Points on a hilly landscape, in no order, each with its height.
From any point a climber steps to the highest of the 3 points nearest to it. It stops when none of these is higher. Distance is the straight distance between rows; heights are no part of it.
j_237 h=701: [135 117 106 108 123 139 115 134 120 131 126 114 144 140 131 141 140 133
 127 143]
j_184 h=577: [133 151 115 164 186 199  88  91  96 115 114 124 118 178 153 148  94 170
 104 149]
j_894 h=704: [178 150 130 153 140  77 159 114 134 130 148 174  83  96 130 103 137 131
 115 130]
j_328 h=683: [ 69 110 105 110 140 191  89 151 108 100  92  97 178 167 125 158 106 134
 135 150]
j_286 h=754: [ 97  99 151  90  83  74 173 177 174 133 136  99 146 102 124 112 155  51
 175  92]
j_828 h=255: [183 189 110 176 178 154 126  63 107 121 137 175  41 131 156 121 138 224
  54 157]
j_774 h=608: [133 139 134 139 146 139 121  83 114 115 138 138 112 144 136 125 136 150
 119 122]
j_16 h=607: [140 143 134 100 104  79 157 142 152 155 133 109 131 105 125 111 136 106
 138 124]
j_889 h=505: [135 133 127 130 149 106 139 102 117 137 143 146 102 125 126 125 136 142
 111 127]
j_469 h=718: [152 156 119 156 174 136 113  94 118 110 121 170  94 121 146 126 136 159
  89 129]
j_728 h=677: [166 163 105 173 171 187  91 100 104 114 129 166  88 139 133 137 126 191
  67 171]
j_870 h=697: [179 152 130 175 146  81 134  95 132 144 151 182  73  89 135 104 141 159
  98 128]
j_23 h=580: [102  94 151  94 100 129 155 168 155 131 114  95 156  97 107 128 122  80
 172 108]
j_820 h=605: [143 149 144 138  94  46 164 127 163 140 150 163  87  87 102  96 151 120
 127 131]
j_726 h=623: [134 149 152 113  85  58 162 154 157 148 127 128 123 105 129 105 140 103
 137 116]
j_432 h=305: [ 79  90 127  99 122 135 150 159 119 130 114 102 161 124 120 148 113  91
 157 112]
j_420 h=565: [147 136 136 136  96  87 147 122 135 126 136 139 122 115 128 104 132 128
 134 130]
j_674 h=729: [135 138 171 113  67  13 188 142 160 171 163 136 115  55 107  82 169  70
 136  89]
j_509 h=746: [133 125 101 105 138 151 119 122 124 128 121 108 146 145 143 141 127 122
 134 133]
j_716 h=659: [148 146 133 154 155 141 115  97 119 108 139 152 117 122 136 121 145 154
 103 129]
j_468 h=740: [133 149 103 174 173 216  87  90  86 110 110 134 118 176 151 142  87 183
 104 140]
j_641 h=366: [ 73 107 122  93 118 172 115 147 111 138 112  91 174 144 109 152 105  98
 156 121]
j_61 h=688: [134 138 134 149 148 102 131  96 116 136 142 168  81 108 111 125 143 145
 105 135]
j_60 h=736: [113 101 108 103 141 161 109 133 133 114 119 110 164 128 135 148 123 116
 140 141]
j_788 h=759: [124 119  89 162 183 230  72  99  72 117  94 118 134 193 152 166  81 181
 116 143]
j_831 h=749: [182 162 116 171 168 133 120  85 128 125 144 178  78 108 158 130 145 167
  85 137]
j_913 h=785: [ 95 108  98 113 137 175 114 144 124 102 106 107 173 151 133 155 117 118
 145 140]
j_367 h=728: [124 108 106 104 139 162 128 129 132 121 133 112 156 137 136 142 142 126
 134 130]
j_435 h=711: [148 146 122 150 140  91 138  99 128 131 149 173  73 104 109 112 137 144
  98 129]
j_450 h=612: [136 147 145 107  95  77 156 143 137 157 142 120 128 109 116 105 133 104
 142 127]
j_944 h=639: [146 129 141 139 124  84 158 113 134 110 141 154 101 121 130 101 133 136
 120 129]
j_935 h=774: [164 166 102 170 187 197  91  99  96 100 126 171  96 146 143 125 123 199
  80 177]
j_960 h=576: [ 76 102 156  99  96 104 164 177 159 146 134  86 154 116 102 124 119  64
 177 100]
j_278 h=726: [155 159 109 188 174 137 108  99 119 119 128 186  94 135 149 129 131 166
  87 141]
j_906 h=602: [149 157 164 125  71  19 188 133 169 144 160 154 107  58 124  77 158 103
 128 119]
j_701 h=417: [141 120 111 133 168 210  96 114 116 115 105 112 131 170 141 167 107 161
 122 140]
j_138 h=687: [116 102 107 130 166 229  76 126 102  83 102 107 164 187 124 163  98 152
 133 157]
j_307 h=725: [140 135 128 143 146  93 143 108 122 124 144 166  87 117 122 109 141 149
 108 122]
j_805 h=780: [147 166 119 174 181 187  80  91  90 115 115 152 108 147 124 130 119 174
  86 159]
j_997 h=789: [143 120 126 118 118  97 149 115 123 118 136 137 104 132 144 106 138 140
 119 131]
j_335 h=624: [133 151 147 133  99  57 154 134 153 137 160 154  90  93 107  91 148 123
 120 128]
j_127 h=705: [121 106 100 129 162 223  84 122 120  92 102 111 160 181 121 175 109 141
 134 156]
j_50 h=781: [128 134 117 169 177 215  66  94  72 106  96 135 134 174 157 138  93 200
  95 149]
j_206 h=384: [ 74  87 133  77 124 161 127 161 102 139 106  75 177 145 123 150 107  95
 155 116]
j_738 h=803: [131 147 110 178 184 204  86  97  89 102 111 147 123 161 150 132  98 192
  88 165]
j_991 h=627: [121 110  85 147 181 230  77 121  83  95  93 119 153 190 128 185  76 158
 130 142]
j_570 h=592: [109 113 120 116 118 117 147 167 138 124 114 102 151 108 121 135 117  91
 165 117]
j_28 h=808: [ 87  85 154  96  88 138 141 168 127 128 113  83 182 143 123 129 104  69
 185 106]
j_987 h=664: [163 150 157 133 121  69 162 119 149 122 157 160  89 100 112  95 153 124
 123 135]
j_337 h=724: [132 133 117 138 138 152 122  90 113 116 131 123 127 158 138 131 124 140
 117 125]
j_599 h=633: [125 113 109 134 174 214  77 121 113  99 105 114 145 177 128 169 114 164
 124 152]
j_487 h=684: [164 147 135 149 149 112 115  96 134 126 139 176  83  95 127 124 147 166
  86 128]
j_723 h=721: [103 108  98 116 153 220  82 121 115 101 114 108 165 181 106 166 105 142
 136 153]
j_517 h=787: [145 158 121 180 182 192  80  92  94 107 132 165 102 148 133 131 125 185
  81 166]
j_655 h=801: [153 154 112 178 179 202  87  95  92  98 114 166 109 149 143 127 107 187
  70 173]
j_424 h=601: [185 167 111 189 156 155 106  90 123 124 141 190  74 136 149 128 135 207
  68 152]
j_649 h=613: [134 145 134 124 143 120 121  90 114 128 137 132 122 143 117 120 140 138
 114 127]
j_222 h=676: [ 85  90 147  86  83 132 140 191 140 147 118  55 187 154 111 129 112  41
 183 114]
j_112 h=706: [180 172 103 189 158 133 128  68 129 137 160 173  71 112 151 103 133 184
  63 135]
j_115 h=595: [120 112 101 130 158 209  75 119 116 113 113 117 145 168 112 181 113 147
 133 151]
j_470 h=405: [125 134 126 129 141  82 150 115 115 124 131 152 103 129 124 117 140 137
 114 129]
j_19 h=680: [130 161 118 149 174 167  93  98 103 115 105 129 112 148 142 145 118 170
  91 151]
j_48 h=675: [172 169 109 192 149 143 103  91 119 127 148 182  73 130 154 122 132 192
  71 143]
j_839 h=655: [115 103 106 117 108 126 124 140 129 133 124 111 144 120 123 138 118 129
 145 126]
j_117 h=689: [ 80  78 159  56  72 102 129 198 164 147 114  61 194 143 128 130 130  39
 185 115]
j_192 h=795: [147 153 112 183 180 198  78  91  92 105 130 153 111 149 135 123 100 178
  78 167]
j_207 h=644: [131 111 118 118 104 110 143 152 133 142 125 109 141 104 122 118 119 101
 164 127]
j_398 h=353: [134 111 125 113 110 102 128 125 126 132 134 124 126 130 134 119 128 137
 128 132]
j_121 h=735: [190 149 138 167 138  94 127  93 133 145 145 182  79  95 143 103 145 172
  81 119]
j_210 h=760: [115 118  90 124 149 176 102 130 124 112 110 112 152 158 137 159 108 128
 134 127]
j_606 h=167: [137 144 115 136 185 185  92  91  99 123 109 115 114 178 136 154 105 163
  92 144]
j_114 h=810: [147 146 108 179 187 210  83  96  82  99 111 149 112 157 148 139 103 200
  86 170]
j_989 h=691: [173 141 140 147 142  64 158 109 144 119 142 168  74  95 131 101 143 135
 111 121]
j_562 h=482: [ 90  93 120 102 117 157 104 140 120 128 114 109 170 117 114 148 112 114
 142 127]
j_725 h=440: [136 137 171 107  74  34 177 147 148 159 146 119 137  72 117  96 162  64
 154  89]
j_847 h=757: [123 117  99 105 142 168 116 122 129 116 122 118 160 147 138 147 123 125
 144 147]
j_399 h=763: [125 121  98 137 138 169 113 115 122 121 131 119 139 169 137 153 121 143
 129 126]
j_778 h=504: [136 137 160 110  82  42 171 144 163 165 148 117 124  86 116  93 167  72
 150  92]
j_909 h=792: [133 122 157 113  79  69 147 165 144 160 120 109 132  88 123 118 146  88
 148 106]
j_302 h=378: [133 133  97 141 181 223  97  99 105 114 112 102 139 185 144 164  95 162
 123 142]
j_126 h=686: [142 139 134 131 137  79 154 106 122 120 143 170  89 115 127 104 132 141
 114 133]
j_523 h=755: [186 164 117 157 162 118 127  83 135 132 152 176  78  95 154 116 154 165
  82 128]
j_785 h=752: [141 161 102 173 180 155  96 104 115 110 126 167 100 140 134 135 125 180
  82 145]
j_150 h=673: [130  99 114 100 120 149 113 144 128 136 128 109 155 119 123 140 127 125
 140 143]
j_109 h=13: [183 181  97 176 183 175 107  82 107 119 137 175  66 141 148 135 140 210
  54 169]
j_933 h=597: [135 120 140 101 111 107 155 169 151 141 120 104 139  95 122 117 127  90
 163 125]
j_540 h=582: [134 150 131 142  96  32 169 135 173 134 165 168  86  86 110  95 161 124
 125 116]
j_720 h=632: [ 88  92 159 101  99 147 145 169 137 124 120  87 167 124 109 133 122  80
 171 110]
j_618 h=699: [175 175 101 195 160 140 115  79 123 128 150 179  73 120 160 118 136 180
  68 139]
j_802 h=732: [ 85  78 157  56  60  92 134 205 162 147 109  69 195 136 115 123 133  42
 188 109]
j_668 h=719: [105 114 152 119  82  73 157 170 148 145 129  94 137  92 117 120 151  79
 173  90]
j_608 h=596: [131 123 147 112 104  95 150 161 152 152 130 107 132  90 120 125 145  89
 153 126]
j_857 h=610: [ 75  85 159  82  85 110 149 181 155 153 123  90 165 141 101 123 127  61
 173 108]
j_918 h=762: [ 72  91 167  73  73  80 153 198 163 149 126  89 173 126 116 121 132  58
 167  94]
j_748 h=671: [128 105 104 129 175 227  79 121 106  92 104 114 154 180 131 173 101 154
 128 148]
j_808 h=710: [187 146 129 154 153 109 125 102 125 133 144 180  72  88 141 117 147 175
  80 130]
j_95 h=742: [136 129  99 163 177 225  76  86  83 110  90 120 131 174 149 155  92 187
  97 146]
j_195 h=385: [ 84 109 124 100 122 186 110 131 110 114 114  91 190 152 114 148 103 104
 146 122]
j_352 h=782: [ 89  77 141  78  79 149 128 174 125 136 107  66 185 152 120 136 108  74
 177 109]
j_480 h=669: [137 139 162 121  60  50 162 152 142 151 136 115 137  92 116 114 149  96
 144  93]
j_129 h=748: [164 150 149 128 115  61 154 119 164 129 154 163  87  98 105 100 157 143
 118 137]
j_483 h=712: [156 162 103 185 168 162  91  93 111 123 135 177  91 140 135 134 133 189
  71 144]
j_177 h=681: [125 151 133 145 156 151 106  99 107 107 111 146 111 148 153 140 127 161
  95 130]
j_596 h=510: [136 124 151 124  78  58 176 152 166 157 145 114 129  79 115 113 150  64
 170  91]
j_45 h=646: [114 104 108 125 116 113 132 149 122 141 118 115 150 117 117 131 114 102
 163 124]
j_371 h=311: [ 74  99 129  91 118 171 125 143 100 131 106  72 189 146 121 150 100  83
 152 116]
j_88 h=574: [ 73  81 144  87 110 136 141 170 117 120  99  89 167 145 124 140 114 102
 164 111]
j_344 h=696: [120 108 119 110 125 169 117 139 129 118 123 113 161 121 128 141 130 120
 142 133]
j_103 h=778: [140 160 109 170 177 178  78  95 101 117 131 159  94 145 128 137 112 181
  89 153]
j_832 h=770: [137 126 150 112  70  57 151 157 153 152 129 113 133  92 125 112 144  91
 156 101]
j_309 h=609: [123 147 143 120 102  43 170 134 151 149 148 147 100  97 120 101 146 129
 122 123]
j_926 h=324: [179 175 107 176 171 186 104  93 111 112 132 180  73 145 146 142 131 209
  57 172]
j_610 h=678: [ 74  89 160  54  74  98 140 197 156 149 118  71 189 142 124 133 129  48
 181 110]
j_484 h=698: [182 170 108 200 154 128 128  76 113 128 152 180  65 121 155 110 143 208
  63 138]
j_671 h=665: [ 85  80 164  72  65  77 176 193 174 145 135 100 166 115 121 113 138  46
 180  88]
j_898 h=652: [148 136 147 136 125  80 163 110 137 109 139 157  92 103 130  95 139 132
 122 131]
j_281 h=741: [171 162 113 179 168 130 123  95 135 142 144 187  84 104 165 124 136 170
  72 134]
j_752 h=604: [143 128 140 101 105  96 162 159 152 147 125 108 135  92 129 111 131  87
 147 120]
j_707 h=720: [100  97 147 110  93  70 172 169 169 147 137 105 140  99 117 109 154  55
 183  97]
j_787 h=647: [ 99 104 112 112 126 119 133 151 117 143 117 110 160 118 122 134 107 100
 154 129]
j_197 h=713: [ 98 106 157 107  91  87 153 168 159 148 123  99 143  93 105 130 145  82
 161 103]
j_848 h=657: [149 138 133 138 131  82 158 116 143 107 143 162  95 109 125 100 137 135
 119 129]
j_791 h=441: [149 139 136 153 147 144 107  90 109 113 123 140 128 155 143 133 125 152
 121 130]
j_692 h=616: [144 148 136 144 150 126 111  82 109 116 136 157 102 118 124 123 139 149
  96 134]
j_130 h=703: [136 126 105 101 135 134 123 120 132 127 133 121 132 133 146 142 133 133
 140 141]
j_722 h=747: [161 165 109 174 169 147 101 101 117 121 139 182  90 128 134 132 128 177
  77 137]
j_869 h=758: [124 115  94 133 140 172  91 123 118 122 129 111 143 169 129 160 118 148
 138 132]
j_525 h=594: [113 102 138 107 111 118 154 160 138 127 120  92 149  97 125 129 125  92
 160 120]
j_614 h=756: [142 142 161 121  66  40 171 152 159 151 142 127 129  89 126  98 148 102
 144  97]
j_122 h=447: [184 168 113 188 158 159 102  97 124 123 139 170  72 133 141 131 142 213
  60 160]
j_98 h=611: [ 87  80 143  85 105 132 163 164 121 130 107  92 167 137 122 136 112  91
 170 112]
j_276 h=589: [117 110 151 103 103 125 152 155 145 131 119 109 161 101 123 123 123  89
 166 120]
j_657 h=744: [160 153 123 167 171 134 117  90 121 104 134 175 100 123 146 130 139 159
  92 137]
j_542 h=767: [127 171 117 165 182 191  84  84 102 112 117 142 117 148 130 133 107 176
  88 152]
j_494 h=648: [156 147 135 151 139  83 154 112 140 122 148 166  76 118 125 115 132 135
 114 117]
j_617 h=714: [184 176 112 177 162 125 131  76 133 144 156 180  72 112 156 107 147 181
  63 134]
j_84 h=715: [169 140 123 165 148  74 147  97 128 131 151 175  76 102 124 114 149 143
 111 119]
j_404 h=658: [140 153 166 123  76  44 180 145 151 139 145 141 129  79 133  90 158 106
 132 105]
j_541 h=682: [ 87  88 155  63  85 120 135 193 154 141 113  51 183 152 116 136 123  41
 190 112]
j_18 h=631: [130 157 149 122  81  42 171 156 151 144 139 138 117  93 129 102 152 100
 127 112]
j_777 h=651: [112  95  81 138 194 247  55 111  81 100  94 107 151 195 127 189  89 163
 113 157]
j_86 h=304: [136 138 121 150 177 188  93 105 107 114 108 114 120 177 144 157 111 166
 111 145]
j_624 h=622: [137 143 170 125  62  47 176 138 156 158 162 124 126  76 125  96 155  81
 147  92]
j_169 h=660: [110 105 112 111 118 140 112 144 129 131 117 105 152 112 113 143 120 127
 150 133]
j_882 h=614: [135 153 149 114 102  65 162 142 146 156 132 136 117 109 123  95 132 105
 122 123]
j_535 h=798: [186 158 132 158 161 104 116  87 136 149 147 179  80 105 152 112 155 175
  68 134]
j_616 h=636: [127 112 110 126 159 203  84 117 111 117 110 113 137 174 129 171 109 162
 125 153]
j_754 h=590: [ 92  77 149  81  91 145 136 167 119 128 101  71 177 140 130 139 110  80
 167 103]
j_585 h=662: [117 101  86 154 186 247  63 118  90 103  96 111 147 197 130 177  79 164
 115 141]
j_838 h=630: [116 106 158 106  85  59 179 166 159 145 145  95 136  74 120 103 153  55
 172  88]
j_873 h=586: [128 132 154 123  69  54 165 160 147 152 141 115 129  82 122 115 160  79
 160  86]
j_174 h=672: [138 116 115  98 129 140 112 133 131 118 125 119 151 130 130 130 133 120
 137 136]
j_365 h=634: [141 140 138 152 146 150 115  83 110 110 141 149 123 126 129 123 129 160
 106 124]
j_550 h=568: [127 116 109 126 181 220  90 118 112 109 102 108 140 181 143 169  91 152
 131 147]
j_123 h=766: [172 159 114 170 170 178  92  98 115 108 141 169  75 137 144 135 138 198
  65 163]
j_892 h=768: [139 159 111 169 170 173  81  99 104 119 126 168  94 133 129 133 121 187
  79 160]
j_978 h=556: [123 122 147 128  69  68 159 167 164 154 135 110 133  92 112 115 146  70
 156  87]
j_631 h=765: [127 122 153 106  84  86 150 168 155 145 124 101 141  97 113 125 157  91
 164 105]
j_182 h=737: [159 128 121 157 146  99 133 100 124 130 147 176  86 100 121 117 148 151
  99 131]
j_979 h=751: [126 113  88 127 153 181  96 120 125 115 117 111 144 175 128 165 124 147
 135 142]
j_792 h=494: [ 79  95 113 106 124 178 104 145 109 103 114  97 197 145 131 149 103 116
 149 120]
j_361 h=722: [ 80 105 124 106 124 177 104 138 110 114 118 100 181 132 126 144 118 112
 151 136]
j_134 h=516: [127 105 123  97 108 121 120 128 127 137 131 117 128 134 143 125 128 136
 134 141]
j_646 h=761: [168 166 113 163 177 140 114  92 125 126 144 176  93 117 150 126 133 164
  74 138]
j_776 h=733: [ 95 115  94 119 152 197  82 125 111 109 110 107 162 172 114 169 106 143
 143 149]
j_815 h=467: [ 69  90 128  82 115 150 129 168 109 131 102  84 167 141 118 155 106  92
 153 120]
j_284 h=629: [132 116 106 122  98 107 136 138 130 137 132 112 139 128 124 118 125 121
 143 129]
j_181 h=717: [ 81 114  95 110 155 208  85 134 107  95 102  93 175 189 107 171 101 141
 144 154]
j_250 h=626: [135 109 115 108 110 120 128 139 128 139 121 118 148 124 130 134 134 135
 144 144]
j_464 h=702: [156 148 140 147 165 134 121  94 120 107 129 173 106 114 141 124 141 157
  91 130]
j_511 h=730: [ 88 114  98 106 144 177 104 140 116  97 113 102 179 162 137 162 112 122
 140 139]
j_999 h=707: [130 130 125 124 146 140 128  93 114 123 133 124 129 152 128 120 130 131
 126 138]
j_354 h=716: [ 91 113  95 105 145 175 103 136 105 103 102 107 164 167 142 167 108 134
 137 144]
j_269 h=769: [ 89  93 156 111  86  80 167 181 166 146 135 103 148 104 105 113 142  59
 174  88]
j_156 h=445: [143 138 121 140 145 158  98  97 111 103 113 130 126 163 140 138 120 165
 114 123]
j_7 h=667: [182 175 107 195 154 146 118  73 114 113 147 178  59 124 162 122 154 218
  62 152]
j_430 h=587: [116  93  84 128 186 234  79 120  91  90  96 109 166 194 138 179  82 153
 131 154]
j_463 h=694: [136 146 125 161 160 153 112 103 105 104 111 162 111 139 154 129 126 166
  99 133]
j_952 h=620: [146 147 164 123  66  35 182 148 162 138 147 143 122  70 137  84 148 103
 136 103]
j_961 h=753: [137 126 111 108 145 141 120 104 115 128 133 114 128 149 133 129 134 133
 121 125]
j_936 h=805: [ 79  96 147  95  83  85 164 186 166 138 126 100 141 115 110 120 138  61
 169  86]
j_676 h=750: [130 111 105 137 140 163 106 114 122 121 122 114 145 176 135 159 118 160
 126 133]
j_977 h=635: [186 150 155 139 124  55 166 113 160 130 158 161  76  79 110 101 157 136
 116 135]
j_543 h=692: [136 141 168 113  71  14 183 133 174 166 175 156 103  47 104  83 166  97
 131 106]
j_750 h=727: [126 139 165 102  71   9 185 150 164 173 169 146 113  60 108  83 158  74
 125  93]
j_888 h=318: [ 81  97 117  90 124 146 116 150 118 147 120  98 165 131 109 142 113  93
 148 117]
j_414 h=581: [122 152 117 153 177 175  96 102 109 115 106 118 115 171 145 150 121 178
 101 139]
j_967 h=583: [128 130 120 109 140 119 128 115 116 138 130 129 124 148 136 126 139 141
 117 129]
j_434 h=666: [ 83  77 159  98  91 136 148 173 131 135 117  92 173 133 121 131 109  85
 172 102]
j_294 h=709: [134 149 107 165 179 144 100 109 104 105 112 167  97 146 146 148 122 163
  96 140]
j_864 h=695: [137 145 160 117  62  48 166 157 157 141 138 129 120  84 136 109 153 107
 141 104]
j_227 h=700: [124 108  85 147 186 235  59 107  75 118  98 114 139 194 127 181  76 179
 110 134]
j_90 h=640: [ 82  96 159  95  84 128 153 169 146 139 139  88 161 124 101 133 120  71
 174 109]
j_160 h=788: [127 155 122 173 178 207  75  89  77 101 115 139 116 157 142 133  96 176
  98 157]
j_763 h=806: [134 146 103 172 174 208  74  92  71  97 104 149 125 169 153 134  95 187
  94 157]
j_557 h=578: [ 80  92 155  81  88 115 142 178 145 153 138  85 169 148 100 128 116  53
 177 106]
j_204 h=625: [142 133 151 123  94  76 158 116 151 126 154 163 105 105 110  87 139 123
 130 129]
j_216 h=743: [ 88  98 160  96  83 134 150 167 131 139 129  86 164 136 107 130 115  62
 184 105]
j_100 h=478: [132 135 126 144 155 165  98 107 109 112 107 128 124 170 153 155 117 169
 109 144]
j_975 h=674: [ 83  92 161  69  87 126 144 188 151 142 118  67 179 152 111 133 126  51
 180 115]
j_673 h=421: [139 126 109 132 159 174  96 105 115 123 108 115 123 166 145 160 121 172
 117 121]
j_437 h=619: [131 163 152 117  97  35 181 149 153 142 143 154 103  97 128  93 145 111
 124 118]
j_74 h=745: [108 110  83 127 142 182  89 125 120 114 113 116 160 174 116 158 121 136
 140 140]
j_819 h=573: [151 153 154 122  78  24 194 132 170 137 166 173 106  60 124  80 164 106
 128 120]
j_205 h=734: [130 158 116 167 175 163  90 108 102 109 112 158 106 152 133 140 124 170
  91 149]
j_598 h=475: [135 128 127 124 122  89 147 124 126 124 134 143 104 120 129 107 142 141
 120 141]
j_742 h=738: [137 121 108 119 149 154 116 108 118 131 127 114 148 154 140 142 125 119
 139 130]
j_931 h=593: [128 163 138 142 101  39 174 146 156 139 153 168  87  88 117  96 151 118
 118 130]
j_846 h=739: [137 127 117 133 143 150 122 100 123 132 135 118 133 164 132 132 130 138
 136 118]
j_689 h=585: [115 100 147 100 100 117 149 166 156 137 122  98 149  93 115 125 132  95
 167 114]
j_876 h=708: [112 113 112  97 134 174 120 130 130 106 121 117 169 136 130 146 119 118
 149 147]
j_36 h=645: [ 81  81 162  71  52  85 153 193 164 146 124  83 180 132 130 134 131  52
 186  90]
j_421 h=617: [133 149 144 106  98  58 168 148 146 165 132 129 118 101 126 104 142 106
 126 124]
j_141 h=598: [141 157 152 117  88  27 178 140 160 135 155 153 106  81 130  85 150 105
 127 107]
j_119 h=442: [140 127 169 100  76  24 186 153 163 180 156 111 120  75 118  98 172  58
 146  93]
j_416 h=637: [131 137 104 165 186 206  77  92  88 106 109 114 126 188 142 151  78 177
 107 139]
j_270 h=575: [172 168 104 178 161 162  90  93 113 125 141 184  78 132 143 124 141 200
  68 148]
j_993 h=628: [120 110  94 133 185 223  86 118  93 101  94 115 150 189 133 182  97 152
 127 158]
j_244 h=638: [ 64 107 103 101 128 191 106 140 108 100  94 102 194 156 146 163 103 133
 138 132]
j_593 h=654: [180 148 145 146 127  57 171 105 152 131 150 169  73  88 125 103 151 135
 124 145]
j_885 h=642: [ 76  99 152  82  79  96 162 187 148 153 124  91 156 130 114 126 130  68
 169 102]
j_639 h=663: [ 87  84 148  89  86 138 136 182 133 139 118  68 177 160 114 126 116  49
 191 102]
j_764 h=564: [145 129 134 126 106  96 149 121 131 118 138 145 109 122 134  87 137 137
 132 128]
j_317 h=690: [170 173 107 197 168 140 106  97 124 129 151 176  83 125 155 123 136 180
  77 133]
j_554 h=579: [138 138 140 121  94  91 154 129 133 137 143 127 129 118 127  97 129 123
 134 128]
j_186 h=668: [131 150 168 116  66  30 182 146 173 149 162 158 123  64 126  79 165 103
 131 101]
j_41 h=650: [109  98 105 112 115 123 122 153 118 147 113 115 150 120 124 142 116 109
 152 121]
j_139 h=584: [133 140 130 141 152 129 111  83 113 114 146 136 111 136 124 120 137 150
 107 126]
j_583 h=685: [186 147 127 161 141  66 158  99 151 126 148 169  70  91 124  98 142 131
 107 131]
j_968 h=783: [131 151 167 115  67  32 179 138 160 163 164 149 121  60 114  89 156  80
 139  93]
j_221 h=723: [104  98  99 122 154 210  84 128 119 109 105 102 163 177 109 164 100 144
 145 146]
j_73 h=600: [135 142 129 120  97  93 158 144 135 147 129 114 132 102 133 112 116  96
 145 124]
j_572 h=588: [125 115 151  91  98  94 153 171 155 142 127 100 148  88 119 125 134 101
 165 126]
j_238 h=649: [126 116  97 118 111 114 133 144 126 135 118 113 142 121 121 124 121 114
 150 123]
j_412 h=764: [119 111  96 125 144 165 114 121 121 115 123 113 154 172 139 145 119 122
 141 136]
j_947 h=539: [ 94  96 121 107 120 172 110 131 127 113 120 100 192 128 116 144 112 112
 150 134]
j_71 h=599: [147 145 149 115  96  91 157 124 141 137 158 135 119 109 112  90 128 120
 132 133]
j_287 h=615: [136 141 151 103  79  58 163 157 142 158 120 125 137  95 130 103 152 106
 139 106]
j_632 h=477: [ 70 100 121 103 126 178 112 130 114 117 111  90 171 135 103 144 105 112
 158 132]
j_804 h=661: [121 155 110 158 195 183  85  95  97 116 116 135 122 167 139 139 112 166
  98 151]
j_515 h=307: [ 82 102 117 103 120 139 128 157 128 133 110  97 160 122 108 151 105  98
 157 116]
j_298 h=653: [ 89 100 162  97  88 102 147 171 154 145 128  96 150 103 100 117 130  83
 170 109]
j_38 h=356: [176 173 116 185 168 161 111  84 117 126 136 184  69 138 160 134 144 221
  59 147]
j_311 h=603: [105  96 144 106 107 139 156 174 132 118 117  98 155 115 124 132 121  85
 172 116]
j_569 h=399: [126 133 128 116 126 119 135 121 117 133 130 128 113 141 135 129 127 142
 124 143]
j_111 h=679: [ 85  79 154  88  88 141 139 175 138 143 119  69 172 150 110 123 104  65
 182 110]
j_730 h=499: [ 83  74 142  84 105 148 136 170 113 134  98  86 172 148 121 143 108  88
 168 115]
j_415 h=391: [128 131 168  99  81  40 187 150 161 167 151 105 137  73 118 101 159  55
 168  93]
j_385 h=621: [130 131 132 138 153 104 129  94 109 133 138 150  96 122 112 117 135 139
 104 129]
j_11 h=641: [162 155 149 148 106  49 161 120 166 137 159 172  77  80 110  97 161 142
 130 129]
j_164 h=643: [147 147 158 132 106  73 151 116 143 129 156 153  91 104  99  90 148 130
 128 134]
j_996 h=670: [165 147 141 151 165 129 126  78 123 118 135 168  97 102 131 119 139 150
  97 126]
j_973 h=591: [135 134 122 118 101  96 149 133 128 145 132 121 131 113 125 113 129 102
 147 132]
j_133 h=731: [ 89 107 145 107  87  72 151 175 162 150 132  99 140  99 105 119 148  72
 175  92]
j_667 h=656: [ 70 101 154  67  82  99 142 192 158 152 122  76 170 147 116 129 124  47
 176 104]
j_64 h=529: [120 143 128 148 167 166  91 101 105 111 101 127 115 175 144 151 121 165
  95 136]
j_901 h=618: [138 126 120 130  97 100 139 134 133 146 128 113 139 123 133 112 129 115
 152 123]
j_536 h=306: [ 84 101 114 101 112 144 138 168 119 130 111 102 164 125 107 149 106  95
 152 120]
j_72 h=693: [129 116 102 133 145 191  83 112 113 118 110 113 143 169 129 165 122 170
 126 139]
j_622 h=606: [136 152 141 134 104  48 170 128 161 148 157 169  93  87 105 101 152 128
 120 133]

For each start below, name the point where the climber stops.
j_430: j_412
j_960: j_936
j_19: j_114
j_371: j_28
j_23: j_28
j_805: j_114
j_270: j_114
j_294: j_114
j_115: j_412
j_616: j_412
j_515: j_361
j_599: j_412
j_420: j_129
j_536: j_361
j_554: j_129

Call two points neighbours if one is among the 3 nearest of the other. Go from one point of each pair to the other, from neighbour to neighbour, staying as high as possible. Name the lowest point that can't be avoided.
j_614, j_535: j_309
j_763, j_847: j_991
j_646, j_307: j_870
j_361, j_182: j_792
j_535, j_997: j_944
j_788, j_114: j_95
j_123, j_114: j_728
j_535, j_763: j_483
j_129, j_307: j_977
j_936, j_918: j_671
j_535, j_646: j_831
j_28, j_802: j_639
j_614, j_936: j_480
j_909, j_936: j_668
